Each row is a point on a landscape with many peaks, with its height.
A climber steps from a point to whichever of its 6 nearest points has the largest rise for the distance, and stops where none of them is higher. Distance is the straight distance between rows; heights are no part of it.
q158: [  4   9 -12  -8  -3  23 -21  16 -31 -22  11  24 -14 -13  21   6   2  37
 -27 -27]  (h 4.16)
q274: [-10 -14  23 -28   7  10 -31  14  -4 -20   2 -11  -9  -7  10 -12   9  21
 -10   9]  (h 6.25)
q181: [-16 -31  40 -31   9 -14 -14  -1 -19 -40 -12 -18 -13 -27  21  -8  15   5
  27   8]  (h 1.96)
q736: [  3  -1  -6 -12 -22 -29   0   7  20 -14 -30  -1  22  15 -18  -6  -8 -30
  26  -1]  (h 4.13)
q612: [ -2   1  -1 -25   1  16 -23  17 -30 -30   5  15 -15 -18  30   2   1  41
 -21 -18]  (h 4.69)
q608: [-14 -29  57 -34   1   1 -29   2   2 -25  -8 -32 -17  -7   1 -15  12 -24
  23  28]  (h 6.01)
q951: [-11   9 -13  -2 -23 -34  27  -3  32  16 -14 -10  12  36 -14 -18 -16 -39
  14  23]  (h 5.31)
q646: [ 11  -3   3  -2  -3  -9  -6   6   1 -23 -20  16  14 -12  -9   0   2   9
  13 -12]  (h 1.78)
q668: [  1  15 -23  25  13   0  45 -21   7  46   9  -5  -4  13  -1   9  -8   0
 -13  10]  (h 4.79)
q925: [ 10 -15  14  -9  -2 -19  -3   7 -11 -44 -22  11  12 -30   0   7   4   6
  27 -12]  (h 1.65)
q332: [ -2  -3   2 -19 -29 -35  -1  12  16 -23 -37  -8  21  15 -11   0  -7 -44
  36  -4]  (h 4.18)
q652: [-16 -13  32 -12   0  22 -30   4  21   3  28 -24  -6   7   2 -23   5 -11
 -22  40]  (h 7.67)
q201: [ -3  15 -14  24   7  -2  53 -17  14  49   6 -18  -9  13   1  10  -7  -7
 -13  33]  (h 2.85)
q331: [ 23   3 -26   7 -23 -32   9   4   9 -15 -26  23  32   7 -12   0 -14 -17
  16 -14]  (h 1.90)
q502: [ -8  10  -4  14  -3 -10  37 -11  28  36   7 -16   1  19 -11 -11 -12 -18
  -1  37]  (h 3.43)
q999: [ 13  15 -33  30  11   2  36 -22  -5  38  10  15  -4  10  -2  17  -6   6
 -12 -16]  (h 6.07)
q845: [ 24  12 -24  18  -1  -3   7  -3   1   4  -7  32  12  -2 -10   5  -8   8
  -2 -24]  (h 7.22)
q869: [-11  10 -13  24  17  14  28 -12   4  45  28 -16 -13   9   6   9  -1   6
 -28  14]  (h 4.53)
q381: [ 40  16 -48  38   1   3  18 -18 -21  17   2  50   2  -2   0  21 -20  -3
 -10 -38]  (h 5.62)
q637: [ 10  15 -32  31  17   0  56 -24  -8  48   5  -6 -15  13   6  26  -6   2
 -15   2]  (h 4.88)
q734: [ 10 -11  12 -16 -15 -30   0   9  -3 -40 -35   1  22 -16  -4   9  -2 -19
  40  -9]  (h 3.12)
q614: [ 30   0 -23   6 -17 -26   5   6   0 -24 -26  28  31  -6 -14   7 -10  -7
  14 -18]  (h 2.73)
q541: [ 11  -9   1 -16 -24 -38   4  15  -4 -41 -39   1  29  -3   1  13  -5 -35
  41 -10]  (h 3.76)
q467: [ -9 -14  37 -19  -1   3 -23   4  19  -8  -4 -22  -3   6 -17 -18   4 -24
  16  24]  (h 6.27)
q166: [ -1  -7  13 -11   5   2 -20  10  -6 -23  -7   8  -1 -15   1  -5   9  22
   0  -6]  (h 4.17)
q303: [ -2   3   0  -4   4  18 -21  11 -10  -8   7  12  -6  -5   6  -1   5  29
 -18 -14]  (h 4.44)
q583: [-19  14 -22  -5  -3  38 -15   6 -16  26  47 -23 -14  16  26   4   2  13
 -46   5]  (h 5.22)
q408: [ -4 -11  25 -13  -2  -6 -18   7  11 -19 -17  -9   6  -4 -13 -11   6  -6
  19   6]  (h 4.48)
q815: [  9  14 -24  12  -2  28 -15   8 -29  -2  17  31 -15  -5  12  10   1  25
 -25 -38]  (h 4.09)
q385: [ 16 -18   9 -11 -11 -35   7   9 -18 -50 -32   8  24 -30   0  17  -1 -13
  43 -13]  (h 2.82)
q870: [ 23  17 -40  39   7  13  20 -19 -19  24  12  33  -8   4   1  20  -9   9
 -15 -35]  (h 5.92)
q587: [  4  17 -20  25  12  -7  63 -20   2  50   1 -19 -15  13   8  23  -9  -4
 -16  28]  (h 3.32)
q11: [ 10  -5   5  -4   2  -1 -11  10 -10 -27 -12  22   5 -20  -1   2   4  23
   2 -16]  (h 3.13)
q329: [-20   3   4   7   9  25  -7  -1  17  31  37 -19  -7  12   6 -10   3   2
 -28  25]  (h 7.07)
q341: [ 25  16 -35  32   2  17   2  -8 -26   8   9  42  -6  -5  -1  19  -7  10
 -15 -41]  (h 5.28)
q650: [ -4  14 -18  -2  -2  31 -23  11 -27   6  23   7 -16   5  19   6   0  30
 -33 -22]  (h 5.02)
q754: [-13   3   7   8   2   1  12  -9  33  30  13 -17   2  16 -14 -18  -5 -20
  -1  32]  (h 5.57)
q67: [ -9 -16  46 -24  -6   5 -23   3  25  -6   3 -28  -9  10 -18 -18   2 -44
  25  33]  (h 5.97)
q638: [  9  10 -17  19   5  11  -2   1  -3  13   6  22   0   1  -7   4  -1  18
 -14 -22]  (h 5.30)
q268: [  5  14 -28  27  11  19  12 -10 -14  29  22  16 -12   9   5  15  -1  14
 -21 -24]  (h 7.16)
q762: [ -7 -14  25 -18   6  -1 -21   7  -4 -27  -8  -4  -4 -14   5  -8  12  16
   6   2]  (h 4.22)
q34: [ 22  -5  -3  -2  -9 -21   1   7  -5 -38 -24  21  24 -20 -10   6  -3   1
  22 -16]  (h 1.33)
q714: [-12 -19  38 -25   4   5 -30   7   5 -21  -3 -19  -8  -6   2 -16  12   0
   1  19]  (h 6.51)
q71: [  5   9 -14  15   5   6   1  -5   7  13   3  13   6   5 -11  -1   1  12
  -9 -12]  (h 4.51)
q983: [ -6 -21  36 -21   2 -16 -12   3  -6 -35 -26 -11  -1 -21   3  -2  12  -2
  33   2]  (h 0.16)
q627: [  2  -2   6  -2  -6  -7  -6   2  16  -6 -16   1  15   3 -19  -9   2  -7
  14  -1]  (h 2.59)
q942: [ -8 -22  29 -32   9 -12 -14   3 -25 -44  -7  -4 -10 -32  29  -6  13  25
   9  -1]  (h 1.44)
q957: [-22  11 -15  16  12  29   9  -5  -4  40  49 -26 -19  13  23  11   1   5
 -40  17]  (h 3.10)
q998: [-15   6   1  15  10  14  11  -9  22  38  26 -14  -5  11  -5  -8  -1  -5
 -18  26]  (h 6.08)
q78: [  0 -19  19 -22   8 -16  -8   2 -25 -50  -6   9  -4 -37  25   0  10  28
  13 -10]  (h 1.63)
q438: [ -8  12  -9  29  19  14  45 -15   3  51  25 -27 -17   7  10  21   1  -1
 -27  31]  (h 2.87)
q766: [ -6 -26  30 -18   6 -31   3  -2 -23 -46 -20  -7   4 -37  15   6  12  -4
  45  -6]  (h 2.56)
q503: [ 13   6 -12   5   3  17 -14   9 -20 -14   6  31  -7 -14   5   7   4  30
 -18 -30]  (h 3.63)
q41: [ 13  16 -25  29  17   0  65 -22 -11  48  -1 -19 -22  10  10  39  -4  -2
 -16  16]  (h 4.31)
q796: [-12 -28  52 -32   3 -13 -14   0 -12 -32 -20 -28 -12 -17  12  -5  14 -19
  41  13]  (h 3.37)
q260: [ -7   1   9 -10 -10 -12  -2   0  28   3 -14 -10  13  16 -24 -13  -5 -27
  21  13]  (h 5.91)
q62: [ 36   6 -28  19 -10 -10   6  -1  -8 -17 -16  44  21 -12 -12   9 -15   1
   2 -26]  (h 5.36)
q104: [-18  -2  10 -13   1  27 -33  10   6  11  30 -20  -7   9  13 -13   4  10
 -34  22]  (h 6.42)
q128: [-13  13 -21  10   5  31 -10   3 -17  26  38  -8 -16  13  16   5   3  19
 -40  -8]  (h 6.84)
q205: [-12   2   3 -20   1  27 -31  14 -10  -3  17  -6 -11   1  19  -8   2  25
 -32   5]  (h 6.20)
q75: [-14  14 -21 -11  -7  38 -27  13 -22  13  35 -13 -14  10  26   2  -1  21
 -45  -6]  (h 5.60)
q325: [-11   1  15 -19 -23 -21   3   2  35   5 -11 -21   7  33 -21 -16 -15 -58
  30  24]  (h 5.84)
q534: [-12  -5  26 -16 -10  -4 -10   3  32   4  -9 -21   4  16 -24 -17  -4 -40
  26  26]  (h 6.21)
q162: [ 12  10 -33  14 -13 -26  28 -10  14  16 -14  17  19  19 -12  -5 -14 -10
   3  -3]  (h 2.61)
q740: [ 27   9 -23  20  -1   3   2  -1 -14  -7  -4  41   9 -11  -7  10  -6  14
  -6 -32]  (h 6.15)
q426: [-11   5   3  -8 -20 -20  17  -4  35  14  -6 -16   7  31 -20 -20 -16 -43
  19  28]  (h 5.68)
q867: [-11 -27  42 -31   6 -10 -19   4 -11 -34 -12 -20 -11 -17  12  -9  15   2
  22  11]  (h 3.56)
q18: [ 13  -5   1 -10 -20 -28  -1   8   8 -28 -33   7  26  -4 -12   1  -3 -17
  32  -9]  (h 2.41)
q764: [-14 -10  25 -18   3  18 -35   8  10  -2  14 -20  -7   4   5 -20   7   4
 -16  26]  (h 6.85)
q843: [  8   1   1   3   2   1 -11   7   2 -15  -9  18   8 -12  -7   0   3  18
   0 -16]  (h 2.64)
q141: [ -2  14 -21  28  15  10  35 -19   0  46  17  -6 -12  12   2  15   0   6
 -19   4]  (h 5.18)
q756: [ -1  -2   5 -23   2  12 -26  15 -22 -25   4   9 -12 -17  22  -2   4  39
 -18 -10]  (h 5.17)
q894: [ -7  14 -23  17   9  27  -5  -3 -19  23  27   4 -14  12  10   9   4  20
 -31 -20]  (h 5.64)
q161: [ -1  -8  18 -18 -12 -18  -8   7  13 -22 -30 -10  13  -1 -15  -5   2 -25
  35   5]  (h 7.57)
q214: [  2  17 -25  19   5  25  -8   0 -21  15  21  18 -14   7   8   7   1  20
 -25 -31]  (h 4.83)
q212: [-10  -3  12  -4   6  15 -24   9   6   3   9  -3  -1   1  -3 -12   7  14
 -16   8]  (h 6.60)
q653: [ -4  12 -13  19   9   9  16  -7  11  33  13   2   1  11  -8  -2  -1   5
 -13   4]  (h 5.87)
q872: [  9  15 -30  26   5  -6  31 -17   7  35   2  12   3  11  -7   4  -8   2
  -8  -5]  (h 5.72)
q288: [  2 -20  24 -20 -12 -31   4   5 -13 -42 -34 -11  12 -25   5  13   5 -24
  53  -4]  (h 3.24)
q941: [  3   3  -8  -1 -12 -21   6   1  22  -2 -22   1  23  14 -18  -9  -8 -19
  18   1]  (h 2.84)
q109: [  2  -9  18 -14  -8 -20  -9   7   4 -30 -31  -4  13 -11 -12   1   5  -9
  32   0]  (h 1.42)
q830: [ 24  17 -42  30   7  -5  34 -23  -7  33   2  26   1  10  -3  14 -11   2
 -11 -21]  (h 7.82)
q316: [ -2   9 -16  12  -5 -11  22  -8  24  23  -6   0  12  16 -17 -10  -8 -10
   3  11]  (h 4.98)
q58: [ -3   8  -6   7   6  12  -7   4   4  13  10   8   0   2  -5   0   4  19
 -18  -8]  (h 5.61)
q678: [ 14  15 -28  24   4  17  -3  -4 -17  11  13  31  -7   0  -1  11  -1  18
 -18 -34]  (h 4.99)
q298: [-10   5   2  10   4   4   7  -7  25  28  11  -7   3  13 -15 -12   0  -3
  -7  17]  (h 6.26)
q361: [-17  -1  14   8   6  18  -6  -3  28  28  29 -19  -4  10  -4 -16  -1  -9
 -17  35]  (h 5.81)
q809: [ -7  11 -24  24  14  22  14  -9 -11  33  31  -3 -13  14   8  11   2  13
 -28 -11]  (h 5.37)
q108: [-14   2   4   6   5  17  -9   0  17  21  19  -9   0   9  -5 -11   2   6
 -18  11]  (h 6.44)
q297: [ -1   8 -14  10   7  23 -15   6  -9   9  18  10  -6   4   6   2   3  26
 -25 -16]  (h 4.62)
q984: [ -6   0   8  -1   3   1  -8   3  22   6  -4  -2   8   4 -17 -10   4  -1
   2   6]  (h 5.93)
q791: [ -6  -9  27 -24 -12 -14 -12   4  15 -18 -26 -19   6   5 -17  -8   0 -35
  39  11]  (h 6.63)
q273: [ -9 -23  52 -25  -2   9 -31   3  16 -14   3 -31 -11   5 -10 -21   7 -31
  13  36]  (h 6.04)
q299: [-20 -38  39 -28  11 -31   4 -15 -33 -39  -5 -20 -10 -36  38  -5  18 -10
  45  -4]  (h 1.94)
q670: [ 14 -13  12  -5   4 -14  -4   7 -20 -43 -16  20   6 -35   4   7   5  22
  16 -14]  (h 2.29)

Where does a climber stop that starts at each point below?
q502 | q329
q941 | q161
q670 | q652

Call two points neighbours if one is among the 6 nearest of the other. Go from one point of each pair to the other, from neighbour to neighbour, staying as high as possible. Name the lowest point that can't be avoided.
q161, q830 | q872
q161, q128 | q894
q161, q329 | q467
